Points, in no order, along strands that fork, close into loops and pass close to each other.
In the rows, 128 means zero.
Points whose rows are less than 118 apart are linked; no others are. Some points are linked to none.
z109: [140 147 145 113 121 116 122 100 164 121 136 140 151 110 143 185  58 135
  95 109 113 150 126 118]
z811: [ 91 137 165 164  99 154  99 213 144 107 129 162 116 110 116 124 145 133
 175 173 114 160 131 112]
z706: [141 146 140 159 117 151 164 119 157 162 125 138 100 149  78 134 155 144
 154 105 175  58  95  97]
z363: [152 113 102  74 113 118  74 183 146 154 164 170 131 112 119  80 186 145
 130  99  95 131 138 135]
z703: [134 135 119  92 114 112 133  65 140 131 136  57 141 106 137 157  61 104
 135 147  88 162 152 146]
z106: [172 163  85 144 153  96 110 123 196 146 104 169 156 106 209 148 138 100
 115  96  91  98 125 108]
z274: [163 113 152 128  85 104 188 177 113 141 131 126 124 160  70 124 139 104
 159 114 161 120  93 115]
z460: [180 100 106 159  86 101 147 131  94 155  86 119 143 151 118 140 129 124
 165  90  97 151 115 146]
z604: [159 106 103 110 105 110  89 114 157 138 174 180 102 114  74 127 147 102
  74 154 191  68 153 108]
z527: [172 150 111  89 171 109 140  86 161 117 117 119 106 135  71  77 188 128
  91 126 162  84 148  85]
z285: [112 142 151  70  98 138 118 177 147 116 148 165 156 135 153 117 144 199
 127  78 111 158 156 125]
z694: [156  70 120  98 144  69 122 127 129  78 148  89 108 116 116 110 108  76
 114 177  90 167 177 170]
z530: [147  88  85  74  94 108  61 165 131 127 191 205 135  97 127 105 164 148
  80 113 143 123 139 153]
z705: [138 176 189 127 131 111 139 127 105 132 155 138 104 157  61  92 122 174
 152 171 149 165  82 146]
z713: [128 106 139 130 157 144 138 167 127 125 129 187 128 151 138 161  94 161
 136 101 146 125  84 126]
z347: [113 115 105 146 143 125 126 157 132 107 143 112 121 110 186 126 108 135
 125 131 139 133 137 152]
z808: [160 126  67  84  86  96  81 137 135 140 186 178 123 103  92 135 124 127
  88 135 160 129 144 107]
z528: [117 167 117 145 173 106 166 166 105 127 172  78  91  99  95  88 129 108
 161 164 183 100 106 140]
z297: [ 92 106 167 133 128 165  91 102 115 135 136 143 106 119 118 104 141 202
 152 107 112 140 143 181]
z272: [136 114  97 134 147 120 116 122 103 100  80  96 146 139 165 125 135  72
 131 136  72 159 119 164]
z408: [155 177  92 160  94  85 156 163 142 139 113 128 128 151 157  63 163 153
 132 108 110 168 169  96]
z331: [129  98 116 116 156 113 116  64 137 133 145 149 113 103 172 141 141 161
 106  59 117  99 132 193]
z564: [140  97 150 117  90 103 115 160 158 124 191 152 108  66 127 176  91 148
 120 126 135 172 145 157]
z865: [ 81 154 149 122 181 157 120 110 132  87 153  97 141 118 119 125 101  93
  86 179 156 137 133 133]
z235: [137 160 123 178 155 149 104 170 145 152 102 152 114 134 117  91 180 163
 153 136 105 123 116  93]
z258: [111 174 130 177 186 100 145 128 111 115 146 121  98 129 103 116  87  93
 144 162 195  98  78 124]
z597: [126 110 166  98 112  95 146 111 103  95 154 126 105 119 109 127  72 141
 110 124 146 204 145 157]
z550: [122 120 136 172 123 169 117 149 183 132 115 191 141 135 164 192  93 139
 114 151 113  99 132  88]
z304: [114 135 107 108 178 107 129 120 103  95 143  55  92 109 103  72 121 112
 140 180 128 131 168 146]
z855: [152 123 132 123  86 111 114 162 162 139 161 144 149 108  82 153 131  96
 118 157 104 149 141 124]
z504: [149  98 125 138 144 117 170 128  99  96  93  86 111 177 103  81 152 116
 111 107 170 126 154 120]
z421: [153 128 126 166 178  90 174 137 117 111 125 132 113 157  99 129 118 106
 126 127 178 126  79 118]
z411: [178 102  95  82 101  76 143 151  91 121 137 110 124 135  75 113 116  68
  91 135 122 117 164 142]
z239: [138  81 176  89 128 124 151  85  88 111 144 147 117 103 118 149  73 166
 100  82 155 155 119 159]
z410: [128 158 150 104 102 112  75 119 196 141 151 166 159 120  89 140 124 119
 114 154  64 156 153  95]
z678: [141 114 143 133  93 117 129 183 112 140 141 213 152 146 108 177 110 145
 120  89 118 146  78 112]
z920: [132 173 100 152  94  90 138 148 191 133 175  80 128  84 172 127 118 137
 145 147 128 135 175 103]
z892: [ 99 177 128  90 113 101 142 183 104 142 163 113 158 132 131 120  79 135
 174 138 106 178  92 127]
z961: [ 67 138 133 185 150 149  99  83  76 181 153  92 118 100 151 129 133 171
 139 116  97 154 124 175]
z860: [177 125 112 117 145  53 152 157 139 107 115 168 154 149 161 183  94 104
  77  82 148 142  92 119]
z906: [145 206 117  83 145  85 167 100 174 138 156  97 138 158 101  81 116 107
 106 127 124 126 131  87]
z3: [130 115 210 170 111 128 134  94 103  99 129 162  86 171  95 142 108 153
 117 164 165 172 107 129]
z90: [ 98 120 120 171 111 214 122  82 125 154  97  81  96 124 145 116 164 122
 162 142 108  66 147 116]
z971: [123 107 105 158 158 152 136 182  94  96 104 125 129 137 111 127 148  79
 160 158 140 125  83 124]
z193: [100 159 102 110 108 150 162 127 101 151 101  63 145 127 179 143 118 127
 158 134 146 124 140 149]
z963: [ 97 200 174 161 126 116 121 112 103 169 144 113  88 141  65 103 123 156
 180 173 131 138  95 127]
z292: [137 114 152 108 172 133 124  45 147 119 135  90 122 140 110 130 112 119
  76 157 153  89 150 118]
z762: [167 170  96 138 137 104 129 128 159 150 119  69 123 108 112 123 126  57
 176 164  90 125 105  86]
z143: [132 146  95 129 108 131 144  99 149 160  98 111 159 124 163 167 134 140
 154  83 109 107 107 109]
z464: [130 175 114  80 163 120 165 170 149 145 161 118 129 129  94  67 161 172
 149  96 159  90 109 102]
z128: [140 130 125 139 127 107 158 168 113 102 102 103 138 125 123 121 105  50
 193 178 128 153 103 130]
z726: [112 185 115 180 168  78 118 192 118 120 142 160 141 130 178 147  95 128
 119 125 128 168  76 128]
z503: [101 128 148 188  90 125 113 178 142 108 127 168 135 129 148 175 124 104
 140 173 109 172 125 107]
z209: [ 60 189 142 137 133 172 102 168 141 135 128 123 157 114 160 118 138 105
 136 197 123 125 131  72]
z740: [ 97 138 127 115 212 152 130  87  95  93 123 104  93 153 125  58 178 152
 100 125 180 103 139 128]
z788: [115 108 203  99 150 151 135  53  94 101 145 115 110 136  89 115 142 175
 124 159 168 131 139 143]
z938: [124  91 170 166 109 144 163  95 106 119 138  89  99 120 120 154  79 155
 155 105 194 111 147 139]
z810: [119 205 149 170 127 136 155  84 143 162 132 109 112 151  84 133 110 124
 148 132 154  83 116  81]
z479: [106 127 160 127 106 167 106 181 160 130 147 196 131 143 130 138 150 202
 114  90 135 111 136 102]
z789: [109 151 123 122 212  88 110  76  95 119 160  86 101 110 105  82 122 158
 124 172 133 127 129 142]
z756: [ 68 146 143 138 179 159 134 106  87 120 140 125  87 131 154  70 142 198
  95 104 186  91 128 134]
z983: [116 107 107 102 196 108 150 115 132  76 137 115  90 134 123  78 140 145
 102 151 194 114 144 130]
z12: [182 141  97 165 134 105 165 149 119 135 104  92  94 136  89 124 118  69
 200 151 129 127  95 117]
z595: [129 104 181  74  97 153 116  88 146 139 149 129 135 126  76 107 159 169
  89 139 145 116 184 114]
z416: [108 163 103  85 118 122 155 185 112 131  66  71 154 113 206 130 110 130
 139 160 138 130 145 136]
z111: [144 132  98 155 216  84 139 139 112 100 117 157 129 153 107 152 105  69
 130 138 136 153  66 111]
z786: [147 120  99 115 102 123 163 227 142 136 110 131 152 132 151 130 161 114
 157 125 180  90 112 102]
z14: [161  76 120 120  70 132 113 134 120 134 100 152 121 127 191 171 149 135
 125  74 125 121 130 188]
z273: [108 157 108  47 159 126 140 160 156 107 144  92 173 108 134 126  98  86
 129 168 107 139 149 114]
z647: [119 106 124  63 117 123 124  77 137 129 131  66 159 106 109 125 116 103
 125 130  92 139 197 157]
z108: [142  75 133 221  94 133 138 124 109 141 121 150  86 138 117 120 145 172
 178 106 134 129 131 148]
z389: [101 127 130 164 163 173  78 121 164 130 114 138 140  98 144 146 137 103
 182 177  79  96 117 127]
z201: [122  64 124 171 141 153  98 154 105 113 125 188 101 119 143 154 136 134
 170 125 106 129  90 187]
z449: [159 167  89  91  90  97 146 128 141 149  67 104 156 146 178 157 128 120
 162 133  84 139 126 113]
z233: [109  74 194 102 104 136 141 120 100  67 146 157 109 110 116 124 115 142
  76 142 159 173 166 131]
z557: [107 107 167 170 119 170  96 134 120 142 129 225 125 164 129 156 114 188
 139 133  80 144 108 121]
z622: [146 143 185  70  89 112 120 109 113 117 169 125 124 156  48  86 140 153
 136 149 132 167 112 142]
z435: [113 143 102  93 156 170 130 112 157  87  97 100 170 124 142 123 135  88
 114 126 133  71 138  82]
z159: [117 105 125 146 150 153 104 132 139 102  70 195 164 163 170 146 131  96
  92 130  89  97 101  77]
z662: [180 115 104 164  60 106 131 125  93 199 116 119 123 134  74 162 148  91
 185 106 123 118 128 134]
z484: [157 150  96 178 184  74 137 137 104 116 104 134 121 159 118 105 117  99
 138 140  93 183  97 125]
z19: [141 149 124 185 173 119  98  85 141 142 118 150 104 141 108 147 112 124
  97 149 124 125 104 118]
z652: [ 76 158 115 187 151 157  93 108 111 161 119  95 128 123 192 123 151 123
 140 127 126 116 110 176]
z687: [123 145 139 185  92 184 109  94 161 166  95 116  91 113 108 126 157 146
 176 132 120  99 140  89]
z69: [119  98 105 132 146 121 110  89 159 131 148 124 113  98 148 125 138 137
 103 116 117 109 160 150]
z409: [117 145  89 184 157 123 136 164  97 111  80 100 113 123 155  94 173  78
 164 156 132 128 100 113]
z935: [ 85  82 156  74 135 207 108 118 130 112 147 165 146 116 127 138 138 150
 135 115 109  78 149 157]
z172: [150  72 174 121  78 128 126 138 134 110 182 159 112  93 116 158 107 117
  90 114 176 152 148 131]
z140: [134 102 130 169 128 128 124  94 116 116  92 150 138 167 145 128 124 117
  92 110 108 174 153 123]
z801: [ 74 185 129 155 132 176 137 170 119 139 112 122 156 137 167 119 163 115
 142 139 157  97 104  44]
z905: [135  99 121  90 108 160 116 154 122 156 138 133 132 109  75 137 162 120
 161 116 117  98 110 141]
z15: [ 85 163 160 160 132 159 142 105 121 142 164 119 118 117 134 151 104 147
 147 155 139 137 125 136]
z857: [156 108 106 118 116  92 138 187 150 106 129 189 147 149 142 134 128  92
  77 112 164 139 116 102]
z103: [134 195 141 106  73  67 162 155 133 155 149 128 162 160 124 143  56 135
 175 137 110 178  77 119]
z129: [156 154  99  80 181  74 126 130 154 141 181 132 144  82 129 160  77 135
 114 103 104 145  89 159]
z572: [129  77 152 138 132 130 116  64 148 110 136 101 107 101  96 164  87  95
 124 171 136 150 148 156]
z10: [118 135 100 141 150 126 103 151 140  95  78 184 151 148 198 125 170 118
 102 107 103 133 100 115]
z923: [150  47 145 160  92 142 103 118 110 139 134 174  95 126 121 127 133 155
 135  88 152 108 133 155]
z369: [ 74 144 126 115 225 146 107 120  92  98 141 117 137 128 137 112 111 110
  65 153 144 131  93 149]
z130: [131 180 130 125 121 117 130 143 133 163 121 117 145 136  81 140 118  63
 198 153  80 125  95  78]
z358: [173 141 125  75 134  70 189 118 110 146 133 105 104 154  83  69 148 151
 114  90 159 114 145 134]
z139: [129 107 106 152 120 125 120 146 102 103  44 165 156 165 215 155 144 119
 131 117 105 145 102 153]
z472: [ 78 153 129 153  92 174  90 109 127 151  84 121 164 121 196 155 133 137
 148 148  79 105 139 113]
z71: [ 68 193 154 139 125 174 157 160 105 152 125  88 139 143 106 112 125 122
 176 143 137  97  95  76]
z586: [134 160  98 220 140  85 137 138  93 142  93  93 104 129 133  97 135  92
 169 161  96 167 116 145]
z232: [ 89 184 132 131 116 138 137 116 110 135  84 107 174 168 188 121 115 140
  95  96  92 144 123  76]
z17: [136  95 191 183 122 119 104 123 116  86 122 153  82 126  94 131 129 130
 137 185 157 189 147 138]
z878: [117 161 149 103 173 120 139 101 187  94 145  93 120 119 116 118 103 104
 101 157 159 128 160 107]
z599: [123 161 126 180 143 140 147  76 100 170 108  89 107 154  95 130 125 146
 156 110 134 122 109 120]
z117: [109 101 139 134 175 179  97 124 108 105  91 193 146 163 124 123 136 114
 139 135  93 123  86 120]
z190: [ 77  74 163 181 117 154 113 135  80 108 152 117  83 121 152  85 143 176
 125 149 175 163 175 138]
z955: [163 126  76  93 114 123  87 151 152 158 131 148 133  87 154 164 163  72
 128 108 106  48  98 139]
z308: [137  75 180 186 137 152 143  81 115 109 112 119  85 105 102 165  86 138
 129 159 173 121 142 136]
z371: [147  62 127 107 105 156 117 145 106 150 153 179 115 115  78 154 149 151
 119 101 158  91 129 157]
z601: [160  91 136 195  98 119 140 146 123 156 106 122  94 132 112 104 199 128
 169 118 152 120 145 128]
z627: [123 112 124  48  63 155  99 144 132 153 159 161 156 131 138 108 154 166
  93  72 129 114 162 119]
z667: [157 105 125 126  60 145 144 133 118 161 129  90 139 114  62 164 135  85
 170 129 132 108 131 131]
z76: [100 129 112 123  85 152  97 212 126 141 106 107 135 100 160 133 173 132
 210 153  88 120 121 138]
z797: [ 88 137 170 119 129 189 128 150 114 116 118 132 134 151  88 119 141 133
 177 146 137  96 117  95]
z334: [132 111 135 169 128 127  79 132 181 154 176 184 122  70 122 183 112 139
 167 137  90 122  99 161]
z154: [112 153  97  94 191 112 139 117 159 128 173 103 134  73 168 166  80 146
 122 113 142 111 109 154]
z35: [139 162 126 176  95 134 134 139 195 176 128 102 100  92 127 135 157 137
 178 116 141  84 145  85]
z320: [132 111 146 126 144 163 122 103 139 125 105 181 127 169 107 103 176 161
  93 123 148  71 132 102]
z311: [103  96 174  95 125 198 107 112 107 107 119 125 108 136  80 113 142 162
 145 172 162  96 140 140]
z720: [161 151 113 108 132  83 179 168  97 177 150  97 130 151  98  81 145 173
 146  71 150 109 122 118]
z81: [ 94 122 152 130  68 166 161 123 110  93 119 116 146 129 184 194  52 125
 117 113 128 156 121 127]
z545: [116 108 168 164 115 161 132  90 141 120 125 163 121 134 140 189  59 159
  89 101 128 146 122  93]
z879: [153 114 144 122 146 137 129 111 156 136 141  89  92  94  57 115 168 137
 136 149 199  59 148 125]
z251: [ 80 103 111 127 198 174 108 103  94  84 126 153 115 135 173 106 152 130
 117  99 140  96 114 185]
z967: [ 96 135 124 166 156 135  81  98 168 147 171 166 116  73 153 158  97 180
 143 134 118 120 118 142]
z68: [138 165 124 146 113 135 137  75 102 159  78 124 160 177 160 148 116 128
 132  81  65 127  96 108]
z871: [125 145 129 122 178 162 165 140 138 130 123 137 104 137 104  90 147 179
 147 102 189  60 103 109]
z420: [ 99 148 100 160 126 135 120 127 112 146  66 129 131 131 214 164 136 115
 138 131 124 120  98 178]
z796: [134  88 178 100 117 170  83  73 130 132 137 171 125 137 106 134 166 190
  64 120 102 129 156 134]
z507: [100  90 109 122 144 181 117 113  92  79  97  96 116 130 180 123 139  97
 131 133 142 113 125 188]
z338: [174 115  84  74  88  88 154 181  88 134 128 126 157 136 121 138 122  81
 104 106 129 117 122 124]
z718: [145 111  96 109 146 103 160 140  76  89  86 102 144 165 153 113 110 102
 114 128 115 178 129 139]
z715: [155 188  99  76 137  77 157 118 190 155 161  64 142 114 113 121  92 119
 121 129 110  96 149 106]
z208: [157 104 149 114  60 124 160  99 115 165 149 109 115 130  79 140  90 110
 125 124 151 130 151 124]
z677: [119 128 185  95 164 117  96  37 158  79 141 132 126 135 107 116 113 158
  49 155 145 133 161 116]
z262: [101 176 103  77 172 152 108 118 152 126 116 112 178 118 158 143 126  79
 133 149  86 121 128  93]
z471: [109  85 167  77 122 205 142 143 126 122 132 165 154 149 110 160 135 129
 113 107 156  65 112 115]
z744: [ 90 116 109 146 216 137 127 125  80  96 106 133 126 153 140 115 123 124
 103 110 140 137  68 156]
z429: [133 110 147 159 102 145  96 129 129 164 109 183 135 139 123 172 141 131
 161 123  56 149 108 120]
z265: [136 196 118 149 152  79 135  94 173 131 126 124 129 151 105  99  87  85
 117 167 115 146 123  87]
z162: [ 76 119 161 176 158 167  66 110  86 146 137 123 108 119 122  90 146 168
 125 146  85 148 134 181]
z376: [133 136  98  80 146 126 152 153 111 114  72 111 175 126 171 196  86 108
 148 132 115 137  70 148]
z800: [138  69 169 112 107 163 135  90 103 130 142 165 119 100 127 194  78 157
 119  59 133  98 115 164]
z624: [165  95 172  70 114  87 162  64  97 108 137  93  98 131  77  99 122 118
 100 138 178 113 167 147]
z522: [171 143 126  96 138  90 145 123 145 150 159 114  97 115  61  93 179 143
 115 141 182 105 157 126]
z873: [106 162 104  74 134 116 145 120 135 112 141  61 178 108 159 160  50  97
 113 158 111 146 151 140]
z549: [150 132 133 155  65 120 146 182 130 159 105 215 151 165 101 147 151 136
 125  84 133 116 111  82]
z975: [142 140 144  84 105  94 117 136 166 125 151 147 143 113  96 174  68  87
 108 135 114 135 114 127]
z463: [121 161  84 148 122 132 133 158 129 115 130 115 130 148 169  96 141 129
 128 134 138 144 164  95]
z407: [158  90 122 126  87 113  74 154 118 151 152 176 130 122  97 115 181 145
 128 118  77 166 142 163]
z608: [170  83 100 130  61 119 135 130 118 157  74 117 134 144 159 144 164 109
 122 102 101 147 159 153]
z246: [126 129 160 136 163  99 126  77  91 121 138 103  98 119 105  79 137 169
 115 165 168 157 157 156]
z406: [139 149  80 170 111  92 116 112 179 142  87 140 138  99 244 163 136 144
  98 107 117 135 134 114]
z852: [115 163 107  93 109  89 159 213 106 122 108  93 134  99 182 134  83 138
 155 172 111 156 130 173]
z374: [124  88 132  43 127 106 113 169 115 103 156 141 137 114 100 110 139 120
  93 129 115 154 136 151]
z67: [ 95 203 177 166 123 123 166  75 147 139 157 104 106 133 113 131  76 142
 112 165 177 130 126 112]
z267: [122 146 116 186 176 107 113 139 154 129 123 174 127 126 147 158  86 131
 107 105 135 127  91 124]
z496: [118 130 169  76 123 123 116  87 169 110 144 144 129 140 110  86 121 159
  55 152 152 158 194 108]
z290: [132 151 133 144  78 111 130 152 171 147 124 175 164 150 129 148 131 121
 123 113 115 128 138  60]
z394: [136  79 123 110  62 160 150 196 120 121 112 122 128 128 142 139 176 124
 169  88 168  96 133 138]
z682: [ 87 165 126 101  99 177 107 138 117 150 107 111 168 129 147 156 138 126
 170 130  68 146 122 122]
z350: [148 153  89 150 116  93 134 124 192 148 127 100 147  87 201 142 137 145
 108 115 143 118 180 112]
z798: [120 114  86 157 178 150 133  86 133 106  81  92 145 146 159 105 143  85
 110 122 125  98 138 113]
z400: [161 132 123  60 109  62 160 153 139 136 178 113 132 104  82 151  61  88
 126 133 121 134 114 159]
z988: [164 147 143 106  55 102 186 146 151 118  99 123 166 171 160 137 103 101
  99 101 128 152 132 106]
z360: [124  81 142 122  88 184 132 123 120 110 108 137 148 132 162 178  95 134
 124  97 125 120 128 167]
z380: [133 117 131 118 153 105  98 114 100 140 161 119  97 110  88  84 152 224
 167 117 115 153 148 172]
z697: [ 64 154 120 108 113 183 112 144 170  99 121 101 160 120 168 134 127 118
 109 161 149  97 154  97]
z55: [ 82 111 142 139  83 221 137 144 131 115 109 119 134 116 182 130 156 163
 131 110 159  97 162 124]
z733: [114 125 118 125 157 159 128  48 106  99  84 105 145 179 131 113 129 111
  97  94  92 138 145 116]
z489: [168 135  83  99 137 110  85 139 142 150 120 156 127 119 154 139 172 110
 151  96  64 104  97 135]
z591: [ 81 183 113 123 132 132 103 152  88 142 109 105 169 139 203  95 159 127
  82 121  89 143 124 129]
z531: [153 143 125  88 120 131 141 126 112 134 121  88 137 150  69  74 146 107
 162 135  93 150 129 120]
z729: [139  96 132 122 121 142 179  98  81 111 118  87 125 154 125 152  77 119
 145  87 157 127 106 139]
z644: [103 139 168 164 135 150  95 150 135 137 135 227 100 146 142 111 131 206
  99 112 131 134 108 118]
z317: [127 108 186 159 120 167 124  90 126 121 113 196 120 162  92 158 128 163
 120 161 110 130 105 118]
z660: [ 72 147 133 119 115 179 101 160  71 144 101 128 154 135 172 114 145 143
 160 138  73 144  91 164]
z996: [106 164 141 206 137 116  83 143 174 150 191 138  81  70 119 168  87 162
 141 167 144 136 120 122]
z912: [176 107 137 102 127  75 198 110  97  96 132  82 102 158  84  63 121 111
  86 117 181 128 149 122]
z698: [122 140 141  20 109 113 146 175 147 102 183 110 167 123 111 110 109 102
 110 137 104 164 137 140]
z521: [121 118 130  94 167 105 161 101 136 122 180  76 111  86 104 164  70 136
 158 121 145 102 121 162]
z982: [111  90 121  53  72 206 120 130 129 137 143 136 164 134 130 133 138 126
  85  88 148  81 157 111]
z921: [ 66 148 161 128 131 175 136 123  86 115 135 118 152 140 166 155  77 124
 115 130 127 158 117 134]
z24: [120 163 146 187 178 158  87  56 139 165 111 142  97 149 103 106 155 147
 110 168  96 107 119 108]
z237: [165 136 113 220 126 113 155  91 105 172  93 118 106 151 128 136 130 144
 177  87  96 148  93 132]
z532: [131  70 118 141 164 109 116 130 125 101 144  77  86  94 123 108 142  98
 130 182 127 142 163 158]
z663: [149 153  84  99 125  67 140 176 123 121 135 101 144 112 142 132 121 125
 165 143  96 167 114 148]
z609: [151 135  74 136 129 115  81 125 199 157 120 143 139  63 171 181 128 109
 141 102  98  59 103 122]
z171: [138 125 114 137 144 107 151  90 139 132 140 133 111 132 182 136 114 178
 101  50 142 155 136 152]
z151: [134 117 132 150 176 150  94 173 102 105 109 178 128 152  90 121 140 107
 142 165 120 159  86 137]
z901: [158 169 116  78 140  41 156 140 181 149 202 113 122 105  97 128  72 107
 109 146 145 118 136 124]
z401: [ 94 149 102 110 106 138  98 197 156 118 137 120 144  79 189 131 160 132
 162 153 120 127 148 107]
z293: [109  91 117 125 144 185 105  48 116 146 103  99 111 115 128 118 148  91
 165 108 112  75 149 148]
z306: [111 114 132 175 131 149  88 141 183  92 122 175 133 113 162 171 109  85
 105 172 110 152 139  95]
z86: [151 128 102 176 128  80 130 135 125 140 141 152 124 143 168 102 134 212
 111  62 136 155 141 135]
z42: [ 97 108 166 179 125 183 153 129 164 114 124 185 140 144 169 178  71 159
  97 106 160  85 115  81]
z738: [158  91  99 137 139 113 134 132 182 136 159 121 106  92  82 135 148  86
 111 150 203  57 158 118]
z848: [174 107 118 119  99  98 182 135 109 106  85 104 141 166 127 137 111  50
 138 151 112 161 125 129]
z142: [146  73 127 105 124 137 129  93  82 114 112  96 135 164  50 124 139  80
 123 124 132 155 152 146]
z870: [172 122  77 140 165 101 103 128 135 131 105 121 119 129 162 122 162 120
 149 103  85 140 130 159]
z594: [125 195 135 185 135 135 111 139 101 171 123 104 115 124  76 110 132 102
 198 159  97 143  93 104]
z501: [149  80 102 138 137 119 136 134 117 117 118 113 109 124 104  90 177 103
 140 101 160  96 135 145]
z30: [167 159 135 140 144  75 115 146 136 150 125 194 125 149  84 118 144 172
 102 102 129 143  96 106]
z587: [ 75  95 116 114 147 199 132 121  83  75  94  82 158 149 169  85 151 103
 101 145 143 125 142 134]
z799: [137 148  96 129 153 101 116  97  97 148 136 100 121 116 128  90 146 160
 168 113  83 159 133 155]
z48: [124 129  79 103 140 147 157  86 117 145 127  43 140  99 167 135 106 119
 155 105 119  92 132 181]
z757: [142  99 163 102 160 109 145  99 125 118 149  89 108 101  65 144 102 114
 152 169 149 131 122 174]
z315: [158  76 151 128 138 117 174  86  86 109 103 121 104 165  82 124 129 121
 130 105 153 141 120 159]
z717: [185 175 140 131  84  94 125 155 132 182 133 201 126 170  71 133 143 130
 124  84 140 129 101  76]
z56: [196 101  83 141  86  83 111 152 138 170 140 161 124 110 112 131 163 141
 116  81  82 171 132 162]
z145: [131 133 129 184 111 121  97 110 127 124  90 203 147 160 154 153 134 129
 116 129  49 182 125 116]
z904: [109 112 112  88 143 191 116  81 135 137 129  76 145 114 139 134 125 115
 165 100 117  57 100 157]
z836: [156 129 138 108 205 113 130  87 150  65 136 135 109 126  89  99 165 140
  80 157 198  85 126 107]
z850: [128 144 123 139  74 140 147 173 180 151 166 102 121 102 157 126 132 138
 146 125 174  98 175 101]
z783: [138 112 108  55  92  98 138 195 121 127 120 169 192 134 144 171 116  76
  84 102 149 120 108 102]
z876: [141 155 100 149  75  91 129 157 171 155 102 135 151 110 166 150 148 126
 154 140  83 158 140  87]
z53: [130 182 139 115 126  99 121  93 169 141 132 140 145 143 110 127 100  91
 128 161  69 189 114 111]
z525: [154 125 135 125 172 114 114 129 150 124 126 191 120 162  89 108 176 137
  84 130 118 125 121  89]
z85: [125  99 121  50 139 121  97 101 123 114 142 107 144 115 100  94 140  99
  71 130  81 154 175 153]
z469: [126 112  85 116 133 112 138 212 176 108 142 138 132  85 159 124 171 111
 139 148 150 109 130 100]
z541: [169 157  89 163 108  74 145 140 144 167 119 143 137 133 151 107 166 166
 135  73 124 140 126 108]
z588: [142 101 146  89  90  85 163  68  92 160 171  97 101 116  72 119 108 137
 105 118 136 136 180 152]
z377: [ 86 164 135 136 108 105 171 129 109 111 145  72 119 138 181  79 103 152
  57 134 127 171 185 119]
z288: [117  98 136 169 100 188 132 155 128 117 109 121 116 137 170 132 183 148
 179 103 138  85 137 156]
z803: [109 129  98 109 142 147 162 126  98  72  95  87 166 151 191 115 129  94
  84 131 134 162 156 109]
z874: [174  73 126 103 111  44 141 138 106 108 162 117 112 109  82  84 103  92
  77 160 114 151 176 167]
z755: [134 150 124 148 171 183 103  61 145 139  90 142 115 151 120  82 183 143
  96 129 119  81 125 109]
z214: [135  98 146 138 118 130  99 205 166 136 191 153 126  81 121 184 111 155
 159 125 132 132 121 144]
z781: [ 61 165 136 148 150 144 115 161  82 151  91 115 183 131 168 112 159 119
 119 128  75 139  73 121]
z714: [105  92 158 161 100 139 123 126  96  94 136 105  82 135 125 108 148 121
 137 162 130 197 180 136]
z483: [131  28 140  80 128 148 116  97  81  97 115 132 138 131 119 105 129 129
  91  93 125 153 145 171]
z702: [ 94 106 156 141 103 187 154 134 105  92 134  91 126 128 150  96 139 184
 140 123 167 135 171 132]

How many points has the smallest loop of links through each point below? Write none if it is on no loop.
z320 -> 11
z870 -> 18
z912 -> 12
z871 -> 15
z975 -> 9
z14 -> 11
z331 -> 8
z273 -> 7
z172 -> none
z503 -> none

A tip is a point with one link. Name the tips that can be reached along the links from each point below, in the order of the rows.
z740 -> z756, z129, z996, z142, z56
z421 -> z528, z622, z103, z796
z678 -> z726, z472
z411 -> z860, z935, z76
z42 -> z811

A piece is all that can be reached along the links. How many separate loops has the piece of each point below (a circle has one, a figure eight two, a Y none), and how many tips (points with one link)?
z106 -> loops 1, tips 4
z588 -> loops 3, tips 5
z71 -> loops 1, tips 3
z855 -> loops 1, tips 1
z171 -> loops 1, tips 0
z726 -> loops 1, tips 2
